A landscape with many valleys, sampled at points; each row gives a point and its height.
From any point a ball rolls to the lowest of the 5 points nearest to it. It stops when none of these is lower. Distance is the straight distance between rows; heights are no part of it.
<678>: 78	65	87	85	97	76	99	91	97  (h 1.91)
<47>: 65	71	86	139	131	107	112	99	96  (h 5.90)
<548>: 80	29	92	104	107	53	122	64	114  (h 1.66)
<501>: 128	151	77	113	108	135	67	123	101  (h 5.00)
<169>: 81	95	68	96	113	96	76	103	91  (h 4.85)
<71>: 145	128	152	85	75	135	119	132	110  (h 2.03)
<937>: 76	106	105	131	113	127	121	116	98  (h 4.31)
<31>: 68	66	54	89	114	73	75	87	92  (h 4.89)
<419>: 97	80	127	70	71	72	126	79	105  (h 4.21)
<883>: 63	74	62	135	138	101	88	97	93  (h 5.68)
<386>: 112	90	105	42	71	79	100	102	100  (h 3.38)
<826>: 102	108	136	100	85	112	131	106	100  (h 3.11)
<705>: 124	101	79	48	84	82	63	107	96  (h 2.29)
<701>: 101	115	89	91	107	115	88	117	93  (h 4.79)
<138>: 104	143	56	122	119	116	61	112	98  (h 1.20)
<939>: 73	79	109	117	108	96	124	98	103  (h 4.09)
<327>: 124	118	79	67	94	100	59	115	94  (h 3.78)
<755>: 127	104	96	45	82	91	75	111	97  (h 2.49)
<904>: 101	73	131	86	65	53	141	56	104  (h 4.74)
<579>: 134	129	105	85	95	129	85	129	99  (h 3.43)
<459>: 68	69	83	122	123	95	99	97	93  (h 6.84)
<326>: 90	82	145	159	107	95	158	61	103  (h 5.27)
<539>: 92	80	131	96	85	75	137	74	104  (h 4.78)
<449>: 103	106	121	91	91	110	116	114	101  (h 2.39)
<453>: 114	127	117	105	98	137	117	130	97  (h 3.19)
<85>: 134	114	148	61	68	107	113	113	108  (h 0.71)
<416>: 84	113	81	130	121	130	99	116	89  (h 4.59)
<427>: 101	116	107	102	104	128	106	123	94  (h 3.32)
<673>: 86	88	121	98	96	101	119	98	101  (h 3.07)
<536>: 135	122	71	62	92	89	43	103	98  (h 2.17)
<914>: 80	96	44	97	117	77	56	91	89  (h 3.69)
<817>: 95	114	142	118	90	115	143	103	102  (h 3.79)
<65>: 64	61	60	124	138	90	85	90	97  (h 5.31)
<211>: 107	118	149	105	81	113	140	105	102  (h 3.80)
<391>: 78	94	91	114	115	111	104	111	94  (h 2.53)
<432>: 116	99	140	63	65	84	120	92	108  (h 3.12)
<675>: 106	146	63	127	115	131	71	118	98  (h 3.68)
<941>: 141	113	128	56	80	112	87	122	101  (h 1.50)
<178>: 101	94	124	75	82	94	116	102	99  (h 2.23)
<6>: 148	153	70	98	98	107	34	113	117  (h 4.36)
<17>: 112	134	87	109	109	136	89	126	95  (h 4.13)
<528>: 97	97	58	73	102	81	60	97	91  (h 2.24)
<918>: 132	97	136	40	63	84	107	101	110  (h 2.65)
<664>: 140	133	66	73	90	87	27	103	107  (h 3.31)
<487>: 124	118	139	78	82	115	118	115	106  (h 1.47)
<293>: 92	122	70	116	120	120	79	113	91  (h 3.99)
<331>: 88	92	135	112	86	89	137	85	103  (h 5.39)
<899>: 103	88	86	55	85	81	83	96	97  (h 3.08)
<264>: 60	80	56	150	146	113	90	104	92  (h 5.70)
<635>: 141	117	138	65	78	119	105	123	104  (h 1.22)
<687>: 92	108	125	120	98	121	135	110	99  (h 3.76)
<234>: 80	77	105	100	103	89	113	94	101  (h 4.30)
<846>: 75	80	133	162	118	106	149	83	109  (h 5.06)
<822>: 122	142	80	96	108	123	69	120	96  (h 5.51)
<884>: 92	98	148	130	88	94	153	78	99  (h 5.34)
<544>: 141	139	90	90	97	123	60	122	100  (h 4.55)
<316>: 128	159	61	117	110	121	50	113	107  (h 4.37)
<159>: 71	86	56	114	125	93	69	96	88  (h 4.41)
<429>: 76	59	113	118	109	79	129	75	109  (h 4.29)
<919>: 85	76	115	93	90	79	123	89	106  (h 3.97)
<170>: 69	79	100	133	120	110	118	101	99  (h 4.50)
<667>: 113	110	132	70	85	106	112	108	100  (h 1.61)
<43>: 94	72	141	136	99	78	150	53	101  (h 3.14)
<214>: 94	89	99	78	91	92	97	102	95  (h 3.33)
<547>: 113	85	124	48	61	65	124	84	106  (h 4.38)
<338>: 108	113	62	76	102	85	52	98	93  (h 0.44)
<526>: 121	112	59	59	94	81	43	96	96  (h 0.53)
<27>: 78	68	132	138	109	86	140	68	107  (h 4.15)
<546>: 75	58	106	99	98	72	121	75	107  (h 2.99)
<684>: 68	84	101	149	127	124	126	106	102  (h 5.84)
<721>: 132	137	72	84	104	105	46	113	99  (h 4.86)
<782>: 68	93	53	130	130	100	74	102	90  (h 4.97)
<768>: 150	143	96	101	97	146	73	131	100  (h 3.93)
<19>: 102	113	154	127	83	108	155	88	104  (h 4.98)
<502>: 99	56	129	121	94	53	143	38	106  (h 1.54)
<509>: 72	100	58	139	128	116	85	109	88  (h 5.55)
<950>: 64	82	80	159	142	125	113	108	98  (h 6.73)
<310>: 155	159	76	119	102	137	48	125	112  (h 4.65)
<632>: 108	119	84	84	102	107	71	114	92  (h 4.92)
<855>: 91	124	53	109	116	100	56	101	94  (h 3.50)
<286>: 136	133	125	92	88	144	109	135	103  (h 2.80)
<769>: 81	49	104	89	91	56	123	68	112  (h 1.76)
<789>: 90	103	81	82	100	99	82	109	91  (h 5.13)
<607>: 67	58	67	101	121	79	89	90	96  (h 6.36)
<874>: 81	89	130	127	100	101	135	89	101  (h 4.90)
<444>: 107	93	138	78	64	72	132	79	106  (h 3.98)
<857>: 88	45	115	112	100	52	137	52	114  (h 0.90)

Call two points neighbours if one is among the 5 nearest of the other. Go from one point of each pair to the other, from neighbour to neighbour, staying as low as possible. Name the highest point that can't be avoided.
<338> and <85> -> <755>
<85> and <857> -> <214>
<857> and <138> -> <855>

Two balls start at each pair of points below. Name the first point that both come to, or write never.
<310> and <453> -> <85>
<544> and <755> -> <85>
<899> and <169> -> <338>
<43> and <539> -> <857>
<782> and <939> -> never
<429> and <846> -> <857>
